Points on a hilly landscape, in no order, each with its height.
From any point a ball rolls to the lowest of the 2 points nearest to it. It stops when none of these is lower. Distance is the straight distance between rows; heights are no part of it.
j_219 height 421: [153 112 106 129 114 130  96 161 126 126 152 120 127 130 105 120 135 135
 147 141 144 151 114 126 120 133]
j_758 height 375: [125 156 122 193 164 132 113 100  80 141  77 198 187 128 167 138 155 165
 112 172  93  85 172 114  99 110]
j_305 height 406: [153 106  66 186 184 112 103 125 110 165 106 117 138 140 183 157 135 196
 114 157  59 119 131 103 109 126]
j_512 height 677: [144  86  70 123 166 109 100 156 176 132 139  45  91 114 155 101 149 118
 143  82  52 157  90 149 106 159]
j_710 height 699: [ 58 111 172 138 152 136 109 142 132 137 155  53  58 120 128 106  69 118
 187  72 174 155  79 167 133 110]
j_545 height 743: [121  79 129 126 151 118  62 193 117 121 152  43  85  65  82 119 137  83
 187  73 164 145  71 133 143 122]
j_470 height 319: [142 103 165  93 119 132 142 141 150 116 178 105  68 104  97 143 139  89
 160 115 126 156 133  88 136 152]
j_259 height 722: [112  91 131 127 188 112  86 138 162 103 135  87  59 105 154 120 163 124
 159  74  78 162 105 112 106 108]
j_603 height 293: [162 151  91 139 119 105 176 120 143  90 109 134 175 154 106 156 222 190
  90 148  62  59 154 111  95 121]
j_681 height 474: [117 132 114 104  76 143 158 128 115 154 128 128 165 159 123 108  80 124
 102 145 179 143 109 153 155 135]
j_816 height 325: [115 160 151 152 147 135 178  73 100 150  95 194 159 139 181 150 103 147
  83 169 118  96 178 121 131 127]
j_175 height 424: [134 165 122 167 161 124  90 124 106 110  91 173 149 136 139 138 178 157
 132 156 111  90 171 116  97 101]
j_658 height 653: [ 77 163 172 151 101 159 143 122 124 150 122 117  98 165 136 101  56 142
 140 126 171 144 131 173 141 128]
j_565 height 595: [ 76 124 192 140  87 175 131 140  96 123 151 120  91 112 102  73  99 104
 166 119 166 154 130 143 153 139]
j_279 height 432: [156 128 110 107  95 130 185 106 142 100 121 164 176 145 116 135 168 145
  85 147  82 105 147 109 122 129]
j_57 height 402: [ 87 155 140 117 155 124 121 110 126 154 104 141 108 139 172 117  83 122
 101 124 145 130 140 159 133 117]
j_926 height 324: [190 119 112 128 157 101 108 150 155 151 173  86 112 143 107 191 126 155
 173 121 127 124 109 117 113 128]
j_701 height 662: [ 89 123 172 144 142 151  88 119 115  91 134 151  80 116 148 110 155 125
 175 111 104 154 149  96 115 108]
j_232 height 463: [ 94 146 160 129 125 131  90 130 119  74  83 162 123  90 126  71 184  75
 139 118 122 126 157 132 113 127]
j_186 height 534: [111 140  89  98 147 111  79 157 136 106  75 121 127 112 129  88 156  86
  89 110 143 129 135 152 133 131]
j_106 height 479: [114  91 124 136 152 149 113 104 132 151 149 126 110 135 195 110  82 136
 157 106  98 173  99 133 122 126]
j_848 height 576: [105  88 175 125  91 175 147 165  84 130 175 106 100 103  85  78 104  86
 153 139 162 154 107 138 156 164]
j_978 height 234: [109 153 143 149  57 161 149  94 105 108  96 201 203 124 118  84 105  96
 107 131 145 110 132 149 153 126]
j_79 height 676: [ 60 135 171 141 134 157 124 126 138 151 146  80  73 155 157 109  46 145
 162 103 160 159 104 181 138 116]
j_262 height 435: [100 136 177 118 123 120  97 150 109  81 113 125  90  76  85 102 185  78
 157 102 156 134 141 121 134 122]
j_406 height 531: [126  93 103 132  85 153 142 116 116 173 142 129 160 150 146 111  43 116
 130 136 140 162  91 148 149 146]
j_387 height 468: [167 113  59 148 158 106  98 145 140 151 121  98 125 141 149 144 145 163
 130 138  91 138 110 124 109 126]
j_874 height 360: [162 117 106 141 130 132 148 106 121 154 133 156 156 154 152 159 121 176
 128 173  99 123 148  97 117 122]
j_154 height 582: [136  98 106 140  85 166 165  72 129 168 132 158 152 142 166 135  40 126
 127 129 104 164 117 121 147 148]
j_925 height 358: [ 91 144 160  85 160 119 121 107 152 128 115 133  74 129 167 116 117 102
 100 109 118 140 141 127 135 120]
j_962 height 267: [143 116 106 135  74 153 146  91 125 123 105 194 175 122 140 113 113 104
  95 134  83 144 125 114 143 148]
j_291 height 180: [166 157 112 128 158  78 191 119 137 104 122 132 177 140 115 201 196 190
  72 162 110  57 158 103 107 104]
j_148 height 519: [105 145 162  98  89 129 155 152 125 130 146 120 131 152  83 120 104 124
 131 144 204 135 120 153 147 133]
j_447 height 488: [140 107  80 157 219 100 116 116 121 184 118 110 115 126 212 157 122 171
  90 144  64 123 124 122 116 122]
j_921 height 723: [106  85 159 123 143 135  92 160 121 132 177  67  83  99 106 118 100  98
 199  88 165 167  79 143 133 128]
j_48 height 268: [175 113 112 107 117 135 197 112 143 143 163 135 145 159 123 178 101 169
 133 169 124 129 146  90 113 134]
j_541 height 469: [134 121 102 120 106 129  81 193 104 118 139  93 136 128  74 103 138 116
 148 131 191 141  95 143 141 124]
j_616 height 617: [127 105  54 114 127 121  96 123 141 151  94 112 140 118 162  88 111 108
  82 104 101 151 102 143 134 147]
j_718 height 292: [114 165 158 135  78 147 161 102 110  93 117 193 209 149 116 101 140 119
 124 152 159  99 156 147 124 107]
j_363 height 273: [152 121 146  99 110 133 149 125 157 109 147 131  94 129 115 129 160 110
 127 127  91 145 149  90 120 153]
j_528 height 344: [144 142 125 142  75 144 158 118 101 105 131 187 209 156 111 124 149 167
 132 164 147 104 148 120 121 102]
j_630 height 453: [100 139 126 131 148 126 143  80 119 177 103 156 121 136 200 138  61 140
  87 139 117 132 136 138 150 121]
j_228 height 522: [100 139 105 168 112 157 103 113  88 169 105 144 153 158 171 108  45 163
 131 132 157 135 117 166 145 111]
j_300 height 241: [117 135 144 102 143 112 134 129 154 177 161  78  96 157 142 148  58 121
 144 125 174 147 110 157 134 130]
j_452 height 400: [179 120  64 137 140  96  93 168 163 138 138  68 113 140 101 153 162 150
 154 118 106 123  96 129 107 139]
j_19 height 210: [162 143 159  92 134 105 165 122 177 103 154 116  86 132  89 190 161 125
 119 120 120 113 148  81 120 143]
j_647 height 499: [123 134  94 124 122 125  72 176 125  77  92 113 130  96  92  82 208  92
 116 116 131 126 131 128 119 130]
j_821 height 572: [120 139  61 109 121 119 102 128 138 123  73 145 163 117 138  95 138 101
  57 112 120 127 128 146 136 141]
j_345 height 571: [152 144  55 124 103 112 118 156 142  96  93 115 173 130  91 106 206 143
  90 133 103 107 119 137 119 125]
j_774 height 409: [125 114 168 106 116 119 107 164 119  92 131  95  69  55  54 124 189  70
 155 101 146 123 114  99 152 136]
j_625 height 274: [137 119  90 194 173 125 118  92  88 164  82 173 163 119 187 154 142 181
 100 165  54 107 153  97 109 124]
j_181 height 398: [151 130 129 158 143 126 187  93  98 146 121 177 177 137 156 173 132 182
 104 190 112  96 170  93 111 113]
j_214 height 154: [184 142 128 102 144 106 190 121 158 130 167 121 138 156 101 213 120 175
 119 154 153  97 143  96 121 120]
j_194 height 618: [140 138  41 119 113 106 138 129 130 118  67 141 206 139 133 117 163 138
  60 140 114  95 129 143 134 114]
j_257 height 408: [129 142 111 172  95 148 143 102  89 142 105 199 204 151 153 128 101 167
 123 170 133 109 141 129 139 109]
j_842 height 335: [128 143 123 136 176  98 125 133 121 192 142  93 108 156 157 170  64 164
 129 141 178 116 117 155 130 111]
j_171 height 675: [121  95 148 142 135 160 115 102 123 110 131 169  98 121 161 113 141 131
 154 118  66 160 148  92 113 135]
j_502 height 532: [157 154  97 132 127 101  85 173 138  88  99 117 130 126  75 136 215 137
 122 118 117  97 125 127 112 120]
j_272 height 613: [ 63 166 196 153  81 165 119 131 101  98 118 150 108 116 114  73 118 106
 158 121 167 137 154 151 136 126]
j_284 height 368: [151 108 151  79 107 128 139 166 130 114 160  93 102  89  60 117 163  74
 121 125 141 140 106 117 148 154]
j_245 height 206: [ 99 208 196 128 164  88 151 114 128 118  98 147 121 134 138 156 138 128
 108 152 183  62 169 157 132 101]
j_742 height 405: [149  94 136 109  77 159 184 133 132 139 188 128 139 145 102 125  93 124
 151 154 143 158 120 106 130 160]
j_16 height 631: [ 99 159 178 118 106 144 141 117 123 107 130 165 116 140 125 111 123 108
 134 137 146 131 163 130 130 127]
j_37 height 530: [105  90 127 145 120 165 108 103 118 135 129 162 122 112 165  79  90  97
 126  96  99 171 109 129 151 146]
j_890 height 269: [122 166 177  82 142  95 124 132 162 103 120 125  81 116  98 165 159 100
 128 107 149 112 148 106 133 125]
j_772 height 634: [ 70 177 166 166  87 169 125 108 105 125  99 156 137 144 138  85  72 132
 125 123 159 125 145 170 143 119]
j_218 height 311: [119 136 176 101 160 114 130 122 158 151 169  95  65 146 132 173  76 124
 170 110 160 132 122 121 130 128]
j_549 height 345: [161 122 127 114 101 132 181 126 131 154 180 125 140 172 111 164  89 158
 156 162 170 142 127 120 127 134]
j_691 height 137: [120 119 122 138  58 160 139  87 100 124  92 194 188 100 108  91  82  72
  76 113 121 130 111 136 165 147]
j_237 height 422: [143  93 111 131 179 115 114 125 159 155 160  92  93 130 178 148 109 143
 162 108  98 160 111 127 103 123]
j_611 height 573: [127  76 104 134 113 165  93 136 116 124 132 124 127  79 139  63 124  87
 119  93  72 170  90 127 141 161]
j_743 height 470: [129 124  86 170  86 162 109 103  91 158  96 176 187 146 152 123  68 146
 123 140 133 141 114 140 149 120]
j_620 height 35: [144 177 140 121 167  85 159 110 129 104 107 152 184 139 127 160 187 150
  77 165 146  56 161 142 112  95]
j_920 height 313: [101 139 166  84 162 102 106 130 162 119 127 104  45 107 126 145 143  93
 130  88 138 139 127 124 136 119]
j_486 height 250: [196 124 127 116 167 106 154 131 164 154 177  97 115 142 104 230 119 165
 145 128 139 102 119  87 117 135]
j_120 height 608: [126  74 107 113 133 140 112 143 147 142 152  91 107  95 152  87 115  90
 132  95  93 185  86 144 126 159]
j_936 height 365: [137 101 154 108 171 108 121 130 161 140 185  81  75 120 146 162 102 114
 180  86 119 160 112 124 117 130]
j_605 height 403: [176 121 142 118  92 136 164 140 138  74 156 142 134 135  61 151 204 145
 144 132 108 114 148  78 113 146]
j_960 height 511: [100 125 153 114  97 130 110 173 110 137 149  84 120 132  63 115  99 105
 150 127 220 139  95 159 152 137]
j_115 height 364: [169 147 143 125 125 114 155 128 149  79 134 147 154 141  87 172 214 167
 124 140  98  87 159  91 100 126]
j_790 height 648: [102 157 172 141 146 125  99 124 116 120 127 147  87 138 133 142 131 144
 166 129 144 132 150 117 122 105]
j_585 height 357: [155 112 101 134  91 151 132 122 126 135 132 151 152 138 129 115 132 142
 133 145 100 146 128 111 124 139]
j_70 height 258: [107 191 181 124 147 109 185  92 125 133 107 171 136 150 159 143 115 128
  93 162 157  78 181 137 127 114]
j_674 height 554: [127 105 163 113  65 162 149 165  83 110 160 134 135 113  64  84 135  99
 137 150 171 139 123 133 154 148]
j_382 height 410: [123 141 101 121 126 109 143 127 121 180 122 116 142 170 152 131  62 152
 103 159 185 118 117 165 141 117]
j_780 height 758: [162  78 130 127 126 126  93 194 128 126 173  46  93  63  57 131 157  84
 187  94 141 140  76 132 137 150]
j_671 height 668: [118 106  48 145 120 138  83 106 115 154  69 146 169 119 160 105  65 105
  85  95 121 148 105 154 159 130]
j_768 height 643: [135  72 112 108 166 117 102 175 158 129 171  40  89  75 131  91 145  80
 155  76  97 167  81 153 113 157]
j_166 height 146: [132 199 169 106 185  70 136 125 135 117 110 142 138 125 117 184 164 127
  92 138 173  55 154 135 133  97]
j_410 height 454: [120 160 153 135 143 119  89 122 123  85  96 161 123 112 124 125 197 119
 146 132 116 105 168 111 100 114]
j_475 height 366: [148 143 115 118 108 113 202  95 154  75 120 153 211 139 111 143 215 155
  86 148  78  64 166 116 103 105]
j_677 height 701: [127 107  82 127 187 104  86 132 168 131 105  73  83 127 175 116 156 131
 120  90  57 143 110 131 110 131]

Call two points neighbours if one is among the 2 nearest of the other. Go from one point of each pair to the other, from neighbour to neighbour, staying as low as possible. Name the highest point that can't be avoided.
j_620 / j_19 | j_605
j_625 / j_620 | j_232
j_681 / j_691 | j_148
j_620 / j_214 | j_181

Where does a ball stop that starts at each point below?
j_181 | j_620
j_743 | j_691
j_630 | j_620
j_677 | j_300
